Each row is a point on a tangle of strands that fork and nearly touch. The rows are in no order.
(in the rows, 100 means zero)
Points whose rows are less than 112 apart are linked; no others are.
temo: 136  81  92  95  129  99  98  108  118  55  86  107  100  89  117  119  117  144  107  90  81  84  127  114  103  54  82  70  102  66  94  106  70  80  113  81  69  74  80  77  96  92  122  112  83  98  109  99  101  100  109  127  86  118  100
sos: 111  115  73  99  106  88  103  77  82  119  127  110  98  120  78  83  130  69  68  113  79  103  115  120  97  130  110  102  85  98  84  86  96  120  99  90  81  120  107  110  113  85  76  83  112  80  101  91  91  104  101  93  111  104  92
Fale: 87  113  96  112  89  98  115  95  96  129  118  95  99  73  98  81  87  71  103  101  110  118  103  73  94  132  92  116  105  108  101  88  95  108  79  94  124  100  120  100  120  91  107  92  97  116  111  85  108  88  88  83  116  64  83
soga: 94  91  104  116  81  94  110  101  100  112  88  91  92  77  101  76  81  104  106  102  115  94  100  85  121  90  115  112  74  102  88  110  89  122  80  119  128  75  105  88  95  88  107  87  106  100  117  111  110  99  109  129  114  75  74
Das: 85  130  115  55  88  95  98  123  99  65  94  91  92  93  98  126  126  91  106  104  96  90  77  116  128  90  89  74  128  106  99  89  117  113  109  100  88  105  100  97  85  81  102  100  89  96  122  111  84  110  93  105  80  126  119
Somu: 105  102  98  100  110  107  88  94  90  58  96  99  100  93  86  108  107  114  99  89  66  116  114  102  102  108  110  104  143  94  123  111  106  64  125  78  77  114  82  91  101  108  90  112  95  103  80  77  91  85  77  65  92  129  167
sesid: 72  100  93  95  103  119  98  118  75  86  93  83  111  92  102  78  81  112  80  125  105  112  114  99  120  119  97  116  102  125  95  79  132  124  64  121  102  63  85  89  80  70  110  118  106  81  83  90  110  125  67  109  99  86  119
gizi: 140  79  89  118  111  110  115  96  111  119  103  99  95  107  114  81  95  106  96  104  87  106  130  86  83  89  113  99  83  71  89  112  52  107  72  92  88  83  102  117  102  107  109  76  99  108  109  102  102  90  112  108  118  97  64
Kav: 110  100  111  65  107  115  87  108  105  82  85  105  113  114  105  126  127  117  97  100  120  75  84  124  102  77  105  91  98  91  114  124  98  82  142  87  95  130  105  107  93  105  95  94  109  105  94  121  83  99  121  108  82  132  101
kedeg: 120  94  101  101  88  113  115  91  102  128  109  99  106  83  115  88  103  81  94  91  101  105  123  80  96  105  122  101  100  86  93  126  63  75  102  69  134  123  126  105  115  107  100  56  109  126  112  101  81  68  110  106  109  86  90
nar: 123  108  106  106  107  70  99  76  96  93  95  118  84  95  74  107  127  88  94  94  90  82  102  110  137  74  102  96  90  54  88  122  67  96  141  94  106  131  91  88  106  94  94  82  89  97  116  103  92  94  127  136  93  81  102
nit: 80  88  106  94  102  116  103  130  104  109  83  83  112  90  114  71  60  123  102  106  118  105  116  79  96  114  87  120  103  116  95  81  110  127  45  129  112  56  98  102  78  90  121  113  105  92  94  102  126  116  79  117  117  83  83
Lamo: 104  107  106  76  114  92  134  96  115  110  95  94  104  106  135  115  122  106  110  106  92  110  139  110  72  105  75  82  82  102  91  70  89  93  76  77  66  78  102  126  119  104  111  116  92  111  112  107  89  107  113  94  88  98  47
Mur: 95  103  116  78  69  91  112  112  116  124  84  96  110  118  95  103  107  96  119  88  105  72  110  85  107  94  130  99  97  98  100  116  98  118  91  108  112  112  120  122  75  117  107  95  103  95  100  128  89  104  129  100  113  125  63
Gomi: 122  79  97  112  98  123  84  127  123  85  95  95  112  112  104  109  76  122  127  82  85  110  110  66  81  81  110  94  128  83  127  115  85  83  92  94  103  94  99  114  89  137  109  106  106  114  90  93  107  71  92  89  105  131  127
deza: 90  110  88  113  108  97  101  95  92  62  106  89  95  69  111  100  110  128  94  107  73  132  122  122  115  80  112  88  109  122  103  100  129  76  112  90  99  69  86  75  103  82  78  108  130  114  96  93  85  85  75  106  82  104  129
rili: 139  89  80  134  106  93  88  112  122  96  149  116  86  117  61  92  89  122  123  82  82  112  92  77  100  81  142  104  118  93  95  101  89  116  100  108  110  80  85  100  103  108  87  97  93  94  121  98  119  74  97  95  120  113  108
Nuli: 113  129  98  93  122  73  103  95  101  51  98  99  81  68  94  119  133  103  102  90  64  104  115  117  116  78  66  73  135  82  82  88  93  84  117  76  78  92  83  71  113  70  99  109  79  104  118  85  89  96  87  103  84  110  122
sek: 118  89  111  80  121  118  87  105  97  90  79  103  113  94  115  102  100  89  62  121  129  83  97  99  82  99  53  111  89  74  92  97  64  90  106  95  104  122  108  103  112  90  117  86  97  109  93  96  109  93  111  133  92  84  97
lodet: 82  136  96  93  79  78  107  81  85  135  120  110  97  99  70  88  130  43  84  98  85  98  99  104  119  135  104  103  100  97  91  86  101  121  96  92  110  140  121  108  115  91  89  76  94  85  117  92  87  106  109  97  108  81  95
gumop: 83  97  98  131  86  90  106  107  115  127  81  91  96  108  87  88  53  100  133  82  96  99  90  65  89  116  91  106  101  102  95  85  108  122  60  118  82  78  116  100  84  135  134  140  88  90  92  101  119  112  72  62  128  84  73
batup: 99  92  107  51  106  112  94  117  97  109  113  101  134  122  98  76  104  99  53  112  124  90  113  105  84  137  108  125  107  122  83  99  106  131  82  118  127  96  103  124  92  90  84  68  112  85  83  103  105  111  102  115  117  126  86
zibok: 103  81  86  138  110  119  104  89  86  90  102  90  95  67  108  78  80  108  81  112  90  126  126  89  99  97  106  111  90  97  101  119  91  81  96  86  120  89  94  86  114  97  95  88  123  118  91  83  102  81  83  106  104  74  125
bub: 97  127  106  77  70  87  102  118  108  93  102  99  97  106  71  108  115  82  115  96  89  84  90  86  135  92  117  86  120  93  98  96  100  130  89  105  101  108  110  106  83  93  106  96  86  86  122  110  95  100  110  108  99  113  98
Bibo: 74  80  94  143  98  114  105  82  83  107  94  86  107  71  121  78  66  117  100  107  101  132  109  87  91  105  105  115  89  135  109  110  132  78  101  109  118  76  103  88  98  106  90  121  126  118  73  90  104  102  74  82  91  77  117
bam: 62  133  118  111  76  72  125  67  94  120  108  102  93  76  117  112  116  90  123  91  111  105  92  121  116  90  99  94  73  137  86  85  140  98  118  109  124  98  105  87  113  87  78  112  116  118  124  116  80  107  110  99  86  72  65
dolon: 102  95  109  112  84  89  109  95  107  98  101  98  96  76  115  98  102  122  124  93  103  105  104  102  124  66  118  91  85  106  95  114  100  96  113  106  124  76  103  85  109  93  85  93  115  122  119  114  92  84  109  132  94  84  84
sel: 102  72  77  77  113  126  115  123  101  93  78  79  114  106  144  98  101  130  85  113  95  100  147  109  76  107  111  93  89  107  111  112  99  74  63  82  67  74  100  110  91  101  124  102  112  99  71  107  95  108  96  98  102  124  91
mege: 84  99  99  128  90  72  100  70  90  122  107  103  83  102  82  88  89  98  98  100  124  95  81  110  115  89  123  116  57  116  77  114  124  130  109  135  136  92  87  82  102  81  87  100  117  89  110  122  108  113  127  117  113  71  68
sut: 76  103  100  140  83  75  100  80  100  132  88  107  85  121  65  94  69  81  119  84  101  87  77  81  96  108  105  116  78  100  95  99  114  128  89  133  97  119  113  97  87  124  121  127  90  74  89  109  115  127  108  80  124  82  75
zub: 74  87  116  85  64  109  93  107  93  95  55  85  112  88  106  103  95  115  107  97  122  66  94  100  137  67  120  102  80  95  101  134  103  96  110  109  143  113  118  92  78  108  99  93  117  102  100  130  94  107  118  145  89  106  104
guto: 95  103  111  109  96  78  140  91  125  125  124  107  103  97  129  99  98  124  135  84  109  107  110  105  82  99  98  92  78  137  81  76  110  110  79  115  99  40  103  110  123  105  88  112  98  119  125  112  104  98  111  94  109  88  31
Lerut: 111  91  92  147  88  85  116  85  111  137  102  111  76  98  87  75  81  77  119  88  99  97  85  77  103  103  107  113  85  64  103  112  49  108  88  110  106  112  111  102  110  117  112  81  77  96  117  100  118  87  123  104  128  63  75
beru: 100  100  99  96  85  113  97  105  101  132  135  107  118  95  85  82  88  65  97  93  93  122  107  69  82  155  119  110  128  130  108  83  104  102  79  86  122  106  117  112  109  111  101  81  98  105  97  80  102  88  83  65  121  98  105
Parik: 101  99  109  56  105  117  83  106  95  102  123  107  129  141  93  100  116  89  66  114  124  101  78  116  81  135  118  114  119  131  101  94  126  119  114  112  107  118  94  130  85  95  79  71  104  86  80  106  95  108  107  82  102  146  110
Riruv: 101  80  106  95  90  121  124  110  112  138  79  75  107  69  139  67  78  98  103  95  110  107  127  73  86  107  109  105  92  92  99  128  62  83  57  82  131  90  128  105  94  101  114  60  102  124  110  110  96  80  103  113  122  82  73
sipa: 106  106  121  114  114  96  80  96  110  99  108  116  87  118  74  125  96  93  111  97  105  99  71  92  89  86  83  116  106  70  115  102  95  97  134  116  109  137  83  124  104  116  92  108  88  103  97  95  114  93  118  101  95  97  115
Dutof: 64  89  96  105  57  100  112  114  108  125  74  80  114  61  131  86  74  107  136  77  102  106  115  80  100  86  116  99  103  131  109  126  117  79  69  103  136  81  139  85  86  107  113  103  110  122  94  114  98  97  81  106  99  98  95
kigok: 81  118  83  123  75  86  116  78  96  113  121  97  97  84  92  98  99  87  118  93  82  122  104  94  103  102  136  98  104  132  103  108  132  89  116  94  117  110  114  92  101  105  79  103  123  111  96  107  83  91  93  62  103  105  98
Kufi: 91  90  101  72  71  113  105  137  113  104  68  73  119  75  122  89  87  109  112  90  100  98  132  75  117  89  120  88  111  100  107  127  89  93  59  86  127  84  130  99  83  100  120  79  103  108  109  115  96  84  97  130  103  109  98
sinon: 108  107  98  127  106  79  77  92  104  120  134  127  77  145  37  107  95  75  108  86  80  96  67  95  89  105  123  109  101  81  110  97  103  110  121  113  102  143  89  122  98  122  79  106  85  66  95  92  112  106  120  87  107  102  118
dig: 99  113  91  50  94  94  103  106  85  110  81  103  110  106  94  102  134  72  62  112  107  55  103  121  118  118  92  99  95  88  83  104  81  107  98  77  88  133  126  99  106  87  110  79  89  86  101  108  87  114  117  113  102  108  90
kovat: 96  87  116  109  97  117  73  103  95  124  93  106  112  129  82  90  69  63  85  99  114  96  73  77  75  141  84  126  102  94  115  84  95  107  96  116  110  129  100  122  92  131  109  106  94  89  75  82  116  98  95  82  113  83  117
tegus: 110  98  92  153  120  90  106  71  106  121  132  111  83  117  93  101  81  110  112  110  101  120  84  94  72  104  91  111  78  104  90  72  110  114  104  118  84  79  81  111  122  115  88  129  106  107  101  94  113  109  101  75  110  77  64
Vimo: 98  96  113  80  119  121  89  103  92  87  111  101  107  129  122  124  107  99  94  118  123  119  73  114  79  122  82  101  119  121  118  75  124  100  126  111  63  104  77  125  88  103  93  119  92  104  82  95  90  117  88  58  79  128  123
komob: 93  110  116  145  99  77  103  75  120  103  104  118  74  114  74  125  93  108  141  87  96  93  74  99  101  68  104  100  82  79  110  101  107  98  129  114  92  117  83  110  97  131  93  132  93  95  102  109  107  108  127  89  94  96  85
mevok: 96  79  104  103  110  129  88  113  94  110  77  81  121  106  120  82  59  95  85  115  121  114  99  72  76  140  73  120  105  101  113  80  100  98  79  112  95  89  93  116  85  115  117  122  99  102  67  79  117  99  69  77  99  76  113
vapo: 92  68  89  87  97  131  92  129  93  93  67  82  129  120  138  99  85  118  99  103  115  100  121  93  83  114  114  101  105  109  135  113  109  76  78  95  77  91  103  112  75  124  120  115  113  101  55  96  99  94  87  68  98  133  122
pud: 118  97  87  35  112  100  108  113  90  98  78  93  112  103  126  112  132  113  63  111  116  52  118  136  114  106  106  82  100  109  74  113  94  84  112  65  87  110  123  88  103  83  107  82  103  106  91  124  80  117  116  111  97  127  74
sikot: 127  89  77  130  95  106  100  123  126  121  130  105  95  112  74  82  63  110  125  84  84  110  93  58  87  112  126  105  123  99  100  91  87  119  62  103  98  62  101  102  102  122  114  106  87  98  104  91  121  82  80  78  136  102  96
Tuv: 69  103  89  100  69  93  123  94  101  130  104  89  116  71  128  91  97  103  125  85  93  121  127  95  91  102  125  94  107  154  102  112  141  81  88  95  122  81  132  101  93  101  91  106  124  124  91  114  82  101  89  74  98  111  80
lag: 130  76  89  77  121  129  105  129  113  107  91  89  113  105  111  74  87  99  69  111  93  96  141  86  75  117  100  101  100  77  97  103  57  104  46  82  89  84  111  115  91  96  126  73  94  91  91  92  111  94  95  127  122  109  86
las: 75  83  101  123  87  93  129  85  93  136  82  91  97  65  130  64  73  114  117  86  123  100  114  102  91  99  105  119  60  132  81  111  106  105  74  123  137  64  117  87  98  89  106  96  111  112  116  119  107  113  102  112  129  67  50
moge: 99  88  85  55  118  115  111  111  92  79  80  92  111  90  140  114  117  131  81  121  109  82  128  136  98  98  94  85  83  118  96  97  109  75  92  81  72  81  103  87  102  80  114  109  105  98  90  109  92  120  103  111  83  114  87
bobe: 90  99  108  137  102  81  104  73  101  107  111  110  79  110  87  99  83  115  112  107  111  98  75  107  101  89  86  109  60  109  86  76  118  137  94  136  97  72  75  92  107  97  96  128  102  89  112  106  119  121  115  111  100  67  67
fudat: 79  114  112  90  97  95  98  99  102  70  83  93  96  79  119  128  115  115  127  92  77  123  108  107  95  93  76  85  138  110  128  102  121  59  117  76  67  98  87  102  104  115  92  130  93  126  89  87  80  95  78  68  70  126  143
Ladi: 79  118  108  126  96  90  107  92  103  81  98  96  81  86  95  115  91  114  132  97  73  122  95  94  110  90  80  95  122  101  106  84  122  92  101  91  77  84  84  95  109  117  93  141  96  112  100  87  93  103  79  69  82  94  119
saz: 90  97  121  112  93  98  76  116  109  111  111  102  100  100  80  111  51  95  122  88  120  108  43  62  91  112  88  115  117  125  103  92  121  117  103  142  129  94  100  98  95  115  106  114  91  103  94  104  119  100  83  84  113  86  108
Simib: 67  113  128  104  89  91  94  99  95  133  93  100  101  93  93  92  66  80  112  97  135  96  64  80  86  123  63  125  100  125  90  82  125  136  81  147  129  96  105  102  93  93  119  116  91  98  107  105  118  125  96  95  117  69  78
Sapif: 115  115  102  87  117  73  86  71  87  103  100  114  91  114  77  107  134  85  71  115  109  78  79  138  127  88  97  89  71  78  75  109  98  119  137  101  102  121  82  90  107  77  84  88  104  89  111  117  95  111  129  144  89  85  87
votem: 124  105  107  81  114  112  80  126  105  75  117  107  105  101  84  112  100  88  97  100  86  108  93  81  93  106  71  93  144  85  104  81  81  105  94  96  91  107  90  105  106  99  111  96  76  100  109  75  105  89  75  98  97  110  137
vid: 94  95  116  75  104  121  78  114  106  65  98  93  119  105  116  125  105  130  116  97  114  107  77  117  100  73  100  90  116  117  129  104  127  85  133  109  103  99  98  108  88  102  78  105  114  108  88  108  91  100  96  108  74  136  124
benif: 79  123  109  94  93  89  107  100  91  117  115  94  96  93  94  91  100  77  93  113  112  111  91  92  101  122  79  111  106  121  85  70  120  139  78  121  112  93  103  108  104  78  98  104  97  99  113  95  104  117  93  91  106  83  80
lidef: 110  74  99  81  106  121  77  100  98  90  82  105  111  144  91  109  109  124  68  115  133  64  79  130  99  82  127  114  71  86  106  132  97  105  132  99  103  125  91  108  86  104  92  83  116  82  82  125  105  108  133  123  101  128  100
bos: 99  97  109  115  79  97  99  99  108  88  104  96  95  77  88  103  90  108  124  84  89  105  102  81  118  75  124  106  112  93  110  133  93  80  120  95  137  114  108  90  103  110  88  85  111  115  105  102  101  72  104  110  99  101  125
zino: 77  110  113  94  93  85  137  93  111  134  98  91  102  73  142  97  102  100  124  94  110  119  127  97  85  108  74  95  83  120  92  79  104  93  74  95  108  72  117  110  123  98  105  106  99  129  121  106  97  100  106  99  93  64  41
gapap: 79  130  74  108  93  83  125  91  90  92  99  87  91  78  113  96  124  100  98  111  61  132  137  118  112  104  109  74  102  119  97  85  128  90  82  68  76  75  99  85  106  81  99  116  115  109  104  96  77  96  80  78  86  95  95
meri: 97  120  127  83  99  102  104  106  117  105  124  105  106  90  124  134  108  97  133  95  110  125  84  94  84  85  75  85  124  115  107  85  112  88  119  102  107  101  104  123  113  109  88  104  100  136  115  106  89  88  99  90  79  108  88
sope: 88  93  85  115  87  115  110  124  99  111  83  80  100  82  88  60  67  98  95  100  86  103  129  70  110  121  109  107  104  97  107  98  95  120  37  90  105  69  109  91  83  96  131  104  97  86  97  83  119  101  73  104  125  79  111
Zot: 128  83  115  94  127  125  70  114  121  67  120  102  118  100  117  122  101  149  115  91  107  127  96  99  78  58  83  87  121  96  114  101  99  81  131  110  112  82  89  108  107  102  84  102  108  122  103  98  107  85  95  125  83  123  110
vig: 135  109  91  97  127  90  88  101  95  89  133  111  95  103  88  95  112  91  72  123  99  109  99  107  106  97  79  92  96  91  72  73  87  131  93  114  90  81  83  87  113  59  90  89  95  89  115  86  113  101  86  134  101  88  91
Buv: 56  105  126  88  74  102  97  97  94  88  58  95  102  98  108  122  105  106  121  93  121  66  82  116  119  74  94  102  75  103  120  110  124  91  117  114  103  119  101  98  82  115  101  128  108  96  96  119  94  118  121  113  77  109  104
kof: 92  94  117  132  88  73  99  94  113  101  119  111  79  82  82  117  82  115  145  68  116  103  61  89  111  65  127  113  98  99  104  137  104  75  148  122  153  111  97  86  111  104  79  89  95  115  103  121  110  77  121  118  106  82  103
Lifeb: 138  89  89  72  131  115  95  125  107  81  97  93  118  79  113  97  101  95  69  111  105  93  126  92  93  99  75  82  112  83  84  95  65  89  81  79  103  86  106  87  107  71  123  79  85  101  96  93  106  91  93  139  96  102  98
doron: 97  90  102  150  81  81  122  78  122  118  104  110  81  106  97  109  81  120  154  75  95  96  84  88  92  62  134  94  71  103  99  122  101  91  115  111  100  93  108  94  95  134  101  115  101  102  104  125  99  101  121  88  111  102  66
rozig: 119  107  87  76  135  107  89  91  92  49  110  109  89  107  105  117  130  126  77  108  104  88  81  157  106  85  100  81  107  107  97  97  122  86  148  95  75  104  74  73  93  67  76  99  108  87  97  103  95  112  94  100  81  131  114
Dos: 94  109  108  58  87  87  88  114  97  124  74  109  104  136  83  97  120  76  76  109  114  51  85  113  114  111  84  111  85  68  90  103  76  142  87  118  90  119  108  115  94  93  115  92  84  66  102  107  109  122  132  133  113  107  80
Feg: 117  93  120  114  115  93  77  90  110  96  122  113  92  116  74  114  103  112  100  97  120  102  71  103  98  70  114  110  90  84  100  126  104  97  147  116  142  122  81  107  106  96  72  84  107  104  105  116  110  84  131  127  95  92  102
vatak: 59  92  116  128  72  88  126  86  109  112  73  97  96  68  127  92  67  120  142  76  109  95  94  97  101  79  81  100  64  129  98  92  108  91  76  117  116  61  116  80  100  110  115  129  97  114  120  107  117  110  102  116  94  57  70
dek: 101  105  81  118  83  96  117  105  102  83  81  87  89  68  91  91  102  100  106  92  55  113  145  83  113  96  109  80  120  73  112  126  79  77  74  51  98  95  106  79  105  105  121  93  90  105  106  84  86  82  87  102  102  97  132
Kuzo: 105  88  107  82  91  111  87  116  93  64  69  93  105  81  88  98  95  109  80  109  109  73  101  99  138  79  103  100  93  77  99  124  79  102  100  102  125  103  104  81  92  88  108  81  102  92  104  104  109  95  105  153  95  99  123
Keru: 89  81  109  116  97  110  88  105  99  112  73  88  112  130  105  100  55  104  114  99  113  98  82  80  78  121  88  114  95  109  104  77  125  116  87  135  81  89  91  112  69  136  117  148  98  85  63  95  112  120  75  60  108  97  91
lal: 97  135  86  119  84  61  122  76  98  116  117  102  84  87  102  95  131  90  107  97  90  113  115  120  132  100  130  85  83  118  73  88  115  119  102  103  103  88  101  84  114  74  73  97  120  109  128  113  82  91  105  92  110  79  58
moven: 123  80  79  158  97  98  125  96  116  120  107  101  79  83  110  74  75  114  133  85  89  115  97  74  95  82  125  101  89  78  96  123  56  97  74  97  101  62  97  94  111  113  111  82  85  115  124  108  107  78  105  91  129  81  71
Tuzu: 100  106  85  98  121  93  90  90  73  97  99  114  86  113  82  103  120  68  69  117  88  83  85  121  102  118  53  109  90  69  100  87  77  105  110  96  62  134  101  93  123  89  102  102  84  73  91  72  106  122  101  101  95  89  129
les: 101  125  130  59  100  93  118  101  117  107  104  105  107  109  128  136  134  99  123  95  109  92  100  116  90  85  85  74  97  108  100  79  107  98  114  90  83  99  106  128  102  103  96  109  92  118  122  121  77  105  122  105  76  114  57
bigo: 91  111  111  78  110  110  103  88  84  111  97  98  120  86  120  103  119  75  64  124  128  106  105  103  86  117  68  109  92  103  90  95  101  90  111  89  111  125  111  113  122  89  96  81  111  121  92  99  88  97  106  105  82  86  89
vobi: 114  86  94  84  128  130  86  102  86  80  121  101  121  122  113  100  102  111  68  126  119  118  95  107  81  120  103  111  107  117  106  88  115  99  112  110  90  98  86  108  96  85  86  92  113  96  71  94  100  104  88  90  89  121  120
vanug: 127  74  99  102  107  113  83  91  93  124  105  113  104  120  79  71  97  79  57  112  106  85  98  99  90  113  104  121  73  72  84  108  58  114  92  99  117  121  107  110  109  102  95  58  102  79  100  93  113  96  119  143  118  85  101
gug: 107  91  93  133  92  98  126  87  120  106  90  102  88  112  115  106  96  127  140  90  77  100  121  97  87  68  116  82  77  87  105  105  88  91  87  87  71  80  99  115  95  134  105  123  105  106  107  112  94  103  119  86  98  113  68
genaf: 86  86  94  101  105  114  89  96  72  96  76  102  106  124  107  98  110  85  70  114  118  90  90  108  103  142  91  122  97  97  128  106  100  84  108  94  63  137  99  103  95  118  109  122  93  87  62  72  99  110  93  49  89  104  146
Mul: 56  84  105  136  82  104  114  78  93  95  73  91  100  77  122  96  74  129  123  92  94  101  109  114  104  76  99  102  64  137  109  99  134  85  97  111  109  69  104  82  92  112  91  139  118  108  91  100  103  120  92  107  80  81  103
giku: 110  99  73  115  87  97  129  96  99  111  97  82  95  75  121  84  110  108  102  97  65  122  152  96  110  89  138  75  95  98  97  132  89  83  72  59  104  77  112  88  99  98  103  75  114  117  110  106  72  80  96  105  109  98  89
Gel: 84  128  123  92  118  86  88  74  93  80  108  108  75  114  80  124  130  98  89  111  116  92  55  151  109  82  89  90  79  98  96  95  137  114  150  116  97  119  61  101  98  79  72  107  105  92  115  115  92  119  121  119  75  99  106
rike: 97  118  95  128  83  75  110  71  101  154  117  120  82  108  73  89  107  51  109  88  94  93  89  91  115  117  111  111  84  65  99  110  70  107  112  100  117  151  117  108  120  111  100  72  83  88  111  96  95  93  135  111  115  62  81
gipok: 112  92  97  111  92  113  83  83  88  115  139  123  110  118  66  87  109  65  83  96  82  116  97  94  83  139  137  111  111  113  110  90  106  88  115  87  118  139  101  117  108  122  79  76  104  88  91  85  98  89  104  76  106  107  124
fele: 92  127  78  77  95  74  133  79  87  109  92  89  98  87  114  93  142  92  83  107  78  100  146  130  123  113  124  78  84  111  75  93  111  104  92  72  81  95  112  97  103  77  89  97  120  104  109  114  67  109  100  93  101  102  63
vivu: 153  71  92  117  104  108  93  100  105  102  110  105  97  112  82  78  99  103  87  94  84  89  112  90  114  81  145  99  85  72  87  130  54  113  95  95  118  100  99  101  92  103  97  53  98  86  119  106  103  87  116  137  119  102  98
basur: 98  117  86  129  92  86  97  83  90  93  130  108  81  96  58  92  106  76  101  94  64  120  99  93  114  118  126  106  119  104  103  91  108  101  111  89  109  122  95  92  112  104  78  96  99  92  108  81  96  86  89  72  106  93  132
kipi: 111  107  106  100  122  91  98  116  111  55  84  93  94  66  108  116  103  132  110  95  75  113  127  96  103  75  54  80  132  77  97  98  84  76  88  80  84  68  79  75  117  85  119  114  78  111  108  82  105  90  80  125  82  100  127
Sodo: 130  92  73  133  125  99  93  82  92  107  132  113  88  124  79  88  96  98  86  117  83  114  106  98  86  100  97  111  87  79  94  83  83  121  99  108  79  98  83  109  114  98  85  107  106  88  97  85  112  100  95  100  108  90  97
tatir: 112  102  100  114  99  98  79  123  115  94  148  107  93  97  71  105  69  111  128  84  105  123  53  72  102  99  121  108  132  131  99  92  120  118  113  124  134  75  88  95  109  96  83  97  93  106  110  104  116  79  82  89  117  103  120
Tira: 90  87  108  113  76  113  97  102  112  112  87  95  111  97  100  104  69  89  123  83  104  102  96  65  88  101  111  107  108  102  122  118  96  79  101  100  127  124  122  107  90  134  110  98  107  114  86  100  103  82  99  82  109  104  114
gudo: 117  99  79  94  123  121  85  104  89  54  122  99  111  97  100  93  107  119  76  109  81  130  110  111  101  107  121  94  135  119  110  101  120  77  119  93  91  86  82  86  94  82  83  96  112  97  80  82  90  86  68  90  88  125  157
silig: 100  112  93  96  96  100  104  92  93  82  98  100  104  74  90  105  118  78  95  91  64  115  133  90  97  116  93  91  134  84  118  110  85  64  104  55  93  127  104  91  117  109  108  92  92  113  98  75  84  79  85  77  93  103  144
zegeb: 113  97  93  68  122  116  88  133  95  85  89  97  105  107  112  113  104  76  82  108  95  94  104  93  82  129  54  93  127  82  115  81  76  87  79  78  60  116  100  97  111  99  135  109  70  94  83  70  106  99  76  80  92  105  133
muv: 131  90  90  71  141  117  70  110  92  63  125  118  102  124  96  113  122  105  57  114  119  73  68  140  90  101  75  99  123  99  95  101  98  89  143  98  85  127  84  76  100  69  90  80  84  79  87  89  112  114  98  102  90  129  135
sako: 130  125  75  91  129  87  85  85  90  58  126  110  85  106  79  103  138  92  64  97  79  108  89  141  111  96  114  79  116  102  76  86  113  101  141  94  98  112  80  79  96  61  63  79  109  87  113  96  96  91  82  107  94  119  126
Madi: 136  110  83  115  104  71  102  78  93  110  120  118  89  93  73  85  132  63  87  86  66  97  123  102  131  99  111  84  98  61  77  107  52  98  116  76  98  127  109  84  121  92  93  69  85  88  128  88  88  85  110  123  106  80  102
Zevul: 138  69  99  112  127  132  71  114  114  74  112  104  108  123  91  106  83  134  98  99  100  107  100  85  77  76  104  108  110  75  112  107  78  99  113  110  105  100  83  110  95  112  97  99  108  99  91  93  119  82  97  113  104  119  123
mutad: 88  96  116  97  89  101  84  110  102  119  66  98  103  127  89  93  83  79  93  106  123  69  77  88  93  108  73  121  84  70  108  92  81  124  81  127  101  126  106  117  84  116  126  106  95  81  93  101  122  104  120  117  114  87  89
kep: 100  106  114  51  116  113  88  129  96  69  117  94  102  111  112  128  115  87  83  119  121  103  66  125  98  115  67  83  139  116  98  75  119  115  116  109  78  106  90  109  90  75  106  85  84  101  108  100  94  119  84  94  84  133  130
rego: 124  108  89  90  86  80  126  106  116  100  88  91  101  91  121  106  126  115  126  87  69  106  145  93  117  72  124  56  110  83  93  118  77  85  90  61  80  76  110  94  100  103  111  93  94  115  123  120  70  86  108  116  88  110  74
tisok: 106  128  126  88  100  90  94  120  122  96  124  112  93  87  97  132  103  83  135  89  98  122  75  71  101  91  63  88  150  87  102  81  87  105  105  103  104  104  97  115  116  108  107  97  72  127  134  90  102  82  91  90  91  99  111
lam: 96  90  93  115  84  114  86  139  115  97  97  86  107  101  83  85  52  113  119  88  83  110  96  59  111  110  118  101  130  116  109  97  118  116  61  107  107  64  99  90  77  117  119  121  98  90  86  89  113  92  62  85  116  101  128
nat: 120  97  97  99  145  101  76  82  87  87  119  122  86  129  87  118  123  96  67  118  111  88  73  133  79  95  62  113  90  72  100  95  91  96  146  107  70  132  68  100  115  85  88  107  91  83  89  86  110  117  108  104  89  104  122
rure: 110  96  88  86  116  105  97  98  101  48  81  106  81  99  102  120  121  139  105  98  85  70  106  139  112  68  104  86  99  83  115  115  98  79  124  82  53  105  84  71  90  93  105  124  99  87  98  99  97  110  101  94  88  134  121
talas: 67  97  96  89  104  115  105  82  65  103  77  98  121  95  127  91  121  88  60  127  138  102  105  115  94  131  81  122  83  119  107  103  112  77  111  87  86  128  106  107  107  96  102  103  106  107  70  94  90  116  104  68  79  94  114
buvi: 79  132  118  101  101  85  111  68  95  89  114  99  90  102  111  121  124  105  104  105  104  105  85  145  111  87  97  82  73  135  91  71  151  110  128  111  97  87  75  98  102  83  61  114  118  103  126  114  85  113  106  102  75  96  84
kolek: 69  96  100  53  101  116  103  119  77  101  62  87  134  96  121  76  102  104  58  121  139  82  126  110  100  132  88  131  93  120  90  100  109  108  70  111  114  97  107  109  89  80  111  88  106  90  83  106  106  127  94  108  102  106  92
lazir: 104  90  90  69  114  109  82  118  79  91  89  116  91  131  107  105  114  82  61  118  115  66  83  127  104  132  71  109  111  92  115  99  88  87  99  92  47  137  109  77  107  97  117  103  77  68  79  70  113  120  91  67  93  111  141
Pemuv: 89  83  97  94  81  117  99  109  102  105  70  89  112  126  109  105  93  97  106  96  105  78  106  93  87  98  121  109  92  95  123  111  101  94  92  101  90  119  111  123  74  132  114  109  113  94  72  108  97  101  111  74  111  135  99
topob: 67  113  119  106  83  98  99  106  99  82  83  94  92  108  93  119  89  109  128  97  100  88  72  102  113  87  91  95  97  112  112  80  134  121  96  119  83  91  86  102  79  111  103  143  99  89  98  106  102  125  95  85  85  109  108
sabi: 89  121  99  77  107  92  90  100  85  128  110  115  90  146  83  108  127  57  77  114  100  81  67  127  90  133  73  111  100  88  107  83  101  126  107  108  54  141  98  126  104  98  98  102  82  68  94  91  95  132  116  84  102  117  112

A fork is a point with three links. Follow the links from the first point to the second and name the forks in between, in order.
vig, lidef: Sodo soga bos Tira
Tira, bigo: bos soga Sodo gizi
rure, sel: rozig Tuzu lazir gizi Sodo soga bos Tira Pemuv
vivu, gapap: gizi Sodo soga bos Tira Pemuv vobi gudo
Mul, vobi: soga bos Tira Pemuv
Somu, sipa: gudo vobi Pemuv Tira bos
rego, sel: Somu gudo vobi Pemuv
votem, moven: lazir gizi
zibok, rure: soga Sodo gizi lazir Tuzu rozig

Follow the links from the first point to the second, and from the first to the third. Name the last point that the two ways share.
meri, rure, sinon: lazir
Zot, batup, lodet: Tira
mutad, lal, Zot: Pemuv
Gel, Feg, Buv: gudo
buvi, Mur, Buv: gudo

A fork is a point with three links, a tip a point with one. Leave the first point through the second and follow the links. Name the first fork or tip that comes.
basur, gipok: sesid
nit, sope: kedeg
Pemuv, vapo: sut
sut, gumop: Pemuv
